Each scene shows the same named points in several views. A view is turned or mirrored, and shifted as a whole, has a little noise and may leave points out.
(in the rows, 128 means zero)

Scene 1
View 1
Z364: [112 119 148 144  98 135  85 184  90 103 159  93 146 137 126 128 185 104
 200 143 137 146  82 103 129 144 160  97  95 179  72 187]
Z67: [107 146 138 164 118 129  98 138  84 103 148 116 104 142 158 201 163  94
 157 155 107 177 128  72 136 134 174  98 115 189 114 139]
Z23: [119 107 133 107 135 142  99 108 178 103 116 121 152 166 149  93 119 149
 131 113 143  98 124 157 103 145 122 177 149 161 160 150]
Z71: [105 168 134 175 123 124 113 117  66 108 152 127  71 138 174 252 162  85
 142 166  93 196 151  31 142 131 178  88 121 195 119 114]
Z191: [120 100 149  93 114 151 108 146 136  93 101 115 176 172 117  37 158 158
 191  96 158  62  93 172  92 140 112 176 113 158 152 187]
Z967: [113 114 140 115 126 141 108 129 140 100 116 118 150 167 142  91 147 142
 158 111 138  98 109 140 102 141 130 162 129 164 148 165]
Z352: [118 134 132 116 139 144 121  80 158 102  98 134 118 171 167 136 111 147
 114 109 124 115 158 127 106 138 122 182 156 162 193 119]
Z980: [118 124 129 146 145 127  88  95 161 108 141 111 104 152 171 182 112 116
  92 149 108 173 148 108 129 154 154 126 162 173 136 117]
Z330: [122 123 140 110 133 140 112 101 161 102 102 127 135 172 156 113 118 150
 127 109 135  98 139 135 106 139 121 181 150 162 178 141]
Z706: [117 100 148 121 111 142  90 165 137 101 139 102 165 157 126  79 163 125
 178 118 146 108  84 143 115 145 136 134 119 165 104 187]
Z465: [122  99 138 119 129 145  82 131 167 102 128 102 156 158 145  88 138 136
 136 123 142 121 103 158 114 150 134 151 136 160 124 162]
Z494: [124 106 132 144 128 136  77 133 152 108 149  99 135 150 155 138 138 116
 132 146 127 157 112 128 129 155 153 120 144 172 109 156]
View 2
Z330: [111 143 110 139  82  96 137 178 125 110 131 125 111 114 142 127 186 119
 124 140 157 140 148 109 152 109 101 159 170 155  44 145]
Z364: [ 86 143 159  80 112 161 142 122 108 176  84  48 104 147 177 170 148 173
 145 153 103 117 132 112 127 147 152 100 130  74 133 110]
Z706: [ 92 144 143  91  64 117 140 137 107 150 114  90  87 147 174 188 183 153
 129 160 128 142 155 128 134 132 135 124 148  82  93 115]
Z465: [104 141 129 109  71 124 144 148 125 133 127 110  87 142 157 163 176 133
 107 135 139 136 152 125 149 126 124 159 169 105  78 133]
Z980: [109 148 103 152 146 163 144 178 158 134 126 106 133 111 124  83 113 117
 126  96 125 104 120  94 166 125 122 175 167 174  85 171]
Z352: [112 146 102 154 102 115 136 185 142 106 127 127 127 103 130 101 164 112
 125 127 155 131 138 102 158 109 102 167 177 176  42 160]
Z191: [104 132 140 103  34  62 132 149  95 115 116 108  87 136 169 186 232 146
 140 189 160 166 176 127 124 105 111 122 150  99  49 109]
Z494: [ 99 155 130 109 109 162 143 150 134 157 119  94 101 141 155 140 138 134
 112 113 112 117 137 113 158 142 132 159 163 102 107 142]
View 3
Z23: [106 110 104 142 107 164 144 147 105 141 116 109 169 141  97 157 197 116
  98 180 145 140 110 154 172 131 133 130 125 118 109 147]
Z494: [134 102 149 158 134 141 138 137 119 134 104 168 125 103 150 132 153 135
 110 166 142 123 151 138 146 161 109 147 126 138 132 141]
Z967: [101 109 102 148 114 157 119 140 113 128 123 131 156 154  95 157 187 124
 107 161 142 119 106 146 160 126 107 127 126 124 110 124]
Z330: [116 114 116 125 112 164 152 151 102 142 116 111 171 158  93 161 187 103
  95 166 143 148 115 170 155 125 142 129 138 110  99 133]
Z71: [181 104 228 118 158 105 125 120 118 145 120 206 117 141 157 130  86 111
  99 139 121 131 182 167  77 180 113 154 150 139 136  98]
Z67: [158 104 198 141 153 116 113 124 121 137 122 207 115 137 154 122 105 126
 110 135 128 114 163 150  92 167  96 149 142 146 138  96]
Z980: [167  99 199 119 136 134 164 131 108 156  93 155 145 106 138 134 141 117
  98 177 136 152 167 174 125 167 152 148 142 127 126 149]
Z465: [107 109 105 162 114 160 135 140 114 129 112 136 145 114 128 146 187 137
 108 175 146 123 122 134 170 139 109 137 117 128 118 142]
Z364: [129 109 155 168 140 123  81 121 136 117 136 216 101 131 157 122 114 145
 124 123 124  84 153 118 120 157  59 151 121 161 140  92]
Z191: [ 54 124  38 165  90 185 108 154 109 113 138 100 170 179  74 171 232 131
 109 159 149 105  68 126 208  99  93 121 110 117  99 131]
Z352: [137 109 145 109 117 152 164 144  97 150 106 113 179 166  88 163 169  97
  86 174 142 166 117 190 137 128 150 130 145 110 100 135]
View 4
Z71: [ 80 175 191 150 140  63 155 168  90 120 184 145 126 138  84 113 113 141
 110 111 100  97  86 168 112 125 172  67 100 100  92 174]
Z67: [104 162 170 156 135  75 154 154 103 124 186 135 144 138  81 130 120 139
 115 108  98 107  89 153  99 125 174  82 118 112 104 179]
Z191: [175  89  99 139 126 145 124  63 143 132 115  67 158 130 134 208 161 115
 183 107 129 172 171  47  97 143 131 129 170 165 141 114]
Z364: [158 142 113 162 122  93 161 133 106 139 193 111 189 128  67 181 128 127
 135 103  92 138  91 120  50 135 172 111 146 140 130 208]
Z706: [160 118 112 149 119 137 136  92 132 130 159  87 177 125  98 194 148 122
 170 106 112 171 122 100  87 140 155 125 149 156 140 159]
Z465: [137 131 139 135 122 146 124  82 140 117 143  90 163 129 120 180 157 139
 184 115 120 178 118 116 124 141 144 112 128 139 140 125]
Z967: [140 117 138 131 130 129 127  87 135 120 131  83 142 134 130 182 151 126
 170 112 121 162 140  91 120 140 143 115 137 146 134 122]
Z330: [114 122 169 126 135 130 119  81 133 112 111  87 120 137 144 155 158 133
 175 114 136 149 148 101 150 134 130  98 127 138 121  90]
Z23: [126 120 149 126 135 151 114  69 142 114 115  80 136 134 140 176 159 135
 186 117 130 168 138 101 149 144 132 105 127 146 137  92]

In a view up to two points have been moved. Name them for each view, in the order of its rows, or write none.
view 1 => Z71
view 2 => Z980
view 3 => Z364, Z191
view 4 => none

Scene 2
View 1
Z64: [128 137 188 103  94 121 130 156 142 148 117 145 115  82 146 147 143 129
  89  87 110 132 118 100 138 135 115  85 149  77 133  55]
Z758: [134 121 147 106 115 136 104 139 175 126 110 116 108 108 130 150 167 141
 101 102  98 118 114 109 151 131 132 112 135  99 132  69]
Z44: [136 102 102 106 139 163  77 136 224  85 102  99  95 147 109 141 199 161
 118 100  89 109  91 126 157 158 151 134 148 128 137  73]
Z546: [138  92  87 111 147 148  82 115 201 100 100  83 107 146 110 147 193 144
 123 124  90 108 105 125 164 135 153 144 124 127 138 104]
Z148: [136 101 104 121 131 100  99  85 169 150  99  75 127 114 128 165 164 137
 129 144 108  92 149 111 151  79 126 148  74 115 132 159]
Z975: [137 119 142 118 108 120  83 122 186 134 100 110 117  99 138 153 177 151
 113 111 106 100 129 105 139 103 116 134 102 100 137 112]
Z511: [134 117 149 112 113  88 147  95 107 185 113 107 135  86 144 156 125  98
 103 141 122 125 153 100 152  71 118 106 100  86 127 122]
Z256: [146 122 140 120  96 139  45 128 238 124  94  98 107  95 136 155 201 184
 115  90 110  70 138 101 131 110 102 154  92 103 141 121]
Z832: [122 111 142  97 136 136 167 145 114 124 120 130 120 132 117 131 139  89
  94 107  96 169  89 122 168 160 161  71 179 103 125  25]
Z311: [130 101 124 108 131  96 157  97 103 170 115 100 137 108 128 152 127  87
 105 152 112 141 142 108 163  86 140 113 109  97 127 114]
Z989: [138 120 135 117 111 152  41 143 249 101  92 102  95 113 134 149 214 189
 113  84 101  80 110 109 136 139 119 147 116 113 141  93]
Z246: [129 134 180 111  89 118 109 137 160 155 106 129 118  76 146 150 149 138
  95  96 116 111 134 100 136 104 106 104 122  82 136  84]
View 2
Z64: [166 110 116 110  69 127 109 145 109 172 118 107 158 134 140 114 117 104
 129 168 172 150  85 119  69 124 152 117 132 114 163 170]
Z256: [161 117  68 130 139 106 130 139 108 210 146 108 155 114 144 177 155  76
 107 188 161  68 150 153  55 135  85 101 208 177 129 128]
Z44: [139  98 126 135 100 112 132 134 109 193 170  91 168 104 137 140 133 118
 109 139 159  74 179  98 138 141  35  96 168 169 128 151]
Z246: [168 121  98 116 103 124 107 144 109 173 119 110 153 144 145 136 127 100
 125 176 156 132  89 148  50 125 151 121 149 126 151 149]
Z758: [158 108 114 121  94 125 121 137 111 171 135 101 164 131 140 129 124 111
 120 155 158 117 120 117  94 133 111 108 151 144 144 151]
Z311: [141 154 113 116 122 129 112 124  98 110  95  92 154 189 135 120 102 130
 116 137  88 136  92 166 114 136 140 134 112 131 106 121]
Z975: [159 129  86 124 129 114 123 137 102 177 130 102 150 135 138 155 133 100
 110 168 144  98 129 151  77 134 106 107 171 154 124 130]
Z989: [152 106  91 131 118 109 135 136 112 200 156 102 159 105 141 159 144 100
 109 163 165  75 162 127  94 135  63 102 186 172 127 141]
Z511: [157 158  98 105 129 126 112 131 102 118  86 102 145 194 137 132 107 119
 113 153  97 141  78 177  84 136 161 138 123 127 113 115]
Z832: [143 105 167 114  53 145 111 132 111 137 129  84 175 145 131  86  97 142
 127 115 149 156 107  84 148 125 116 127  90 111 144 181]
Z148: [146 154  82 128 160 113 127 128  99 139 114  95 147 173 135 159 129 115
 100 155  89  85 130 188  95 147  97 124 165 171  92  94]
Z546: [135 118 116 135 122 115 134 125 109 167 153  87 163 126 136 143 128 124
 103 137 128  73 173 123 139 140  45 105 169 173 106 131]
View 3
Z511: [137 131 148 113 110 144 152 130 132 140 139  70  97 134 103 161  93 120
 102 148 118 133 128 104  77 108 110 133 155 143 162 133]
Z311: [141 113 144 135 106 145 142 135 152 150 136  84 100 133 104 168  96 126
 103 141 125 133 148  98  89 111 120 127 143 121 149 125]
Z989: [148 136 147 136 115 152  42 154  71 111 103  91 117  95 191  50 154 180
 156  82  65 103  93 174 131 172 144 122 123 121 121 144]
Z246: [130 142 139  99 112 136 112 137  82 125 140  75 116 109 154 112 119 154
 130 118  82 111 103 143  96 150 114 138 144 147 144 143]
Z758: [130 117 127 133 108 124 101 147 103 141 132  88 123 100 168 119 128 161
 147 102  88 102 143 139 118 162 122 138 131 122 119 132]
Z546: [157 106 140 181 112 164  48 163 131 128  84 114 109 121 151 100 144 158
 136  89  90 120 138 146 151 154 158 100 116  94 127 129]
Z64: [120 130 119  97 105 105 144 138  94 152 164  81 130  77 169 143 107 158
 145 121  92  93 150 132  96 161 105 167 144 143 118 136]
Z44: [142 107 124 177 111 145  41 165 114 136  94 113 123  93 180  91 160 175
 152  77  77 101 151 158 157 177 156 119 114  89 105 134]
Z148: [156 133 171 147 114 183  76 146 129 111  94  88  89 147 112 105 114 138
 104 121 101 149  98 125 105 105 140  94 142 126 167 135]
Z832: [126  89  91 147  99 102 145 148 151 179 142 112 135  88 151 195 121 148
 141 113 121  89 218 112 135 176 117 153 131 100 101 120]
View 4
Z758: [182 135  99 119 118  84  85 120  98 121 139  89 125 130 120 121 123  94
 113 119 104 110 139 135 116 117 146 121 156 127 139 133]
Z246: [146 141 125 132 121  75  93  96 119 128 121  96 119 122 121 112 115  52
  94 139 124  83 137 138 117 131 120 128 159 110 148 126]
Z148: [156 181 110 149  81 104 160 108 130 142 145 122 146 162 120 177 139 148
 127 135 160  92  67 141  91 145 130 111 191 117 140 114]
Z546: [213 165  67 123  92  92 113 136  88 122 162  99 151 158 121 159 130 162
 139  98 100 125 107 148 103 114 174  98 188 137 122 128]
Z975: [173 152 107 133 105  81 104 106 108 124 135  97 128 136 116 131 120  92
 112 128 121  94 124 140 111 129 140 117 170 117 141 124]
Z311: [132 157 135 144 151 119 156 105 141 153 157 108 129 131 115 150 171 112
  96 151 146 123  96 101 108 131 128 139 134 139 124 133]
Z989: [218 152  65 126  56  54  74 122  71 103 125  87 143 154 116 134  87 113
 135  99  95  77 130 180 106 123 161  86 220 109 151 118]
Z44: [232 152  51 110  86  76  90 143  68 117 153  87 150 157 126 136 111 147
 139  88  78 121 132 159 108 106 176  98 186 142 123 127]
Z256: [196 167  83 139  45  56  97 113  85 110 115 100 142 156 115 144  85 101
 133 116 122  55 111 183 100 140 149  94 221 101 162 108]

In a view up to two points have been moved. Name them for each view, in the order of its rows, or write none.
view 1 => none
view 2 => Z989
view 3 => Z246
view 4 => Z975
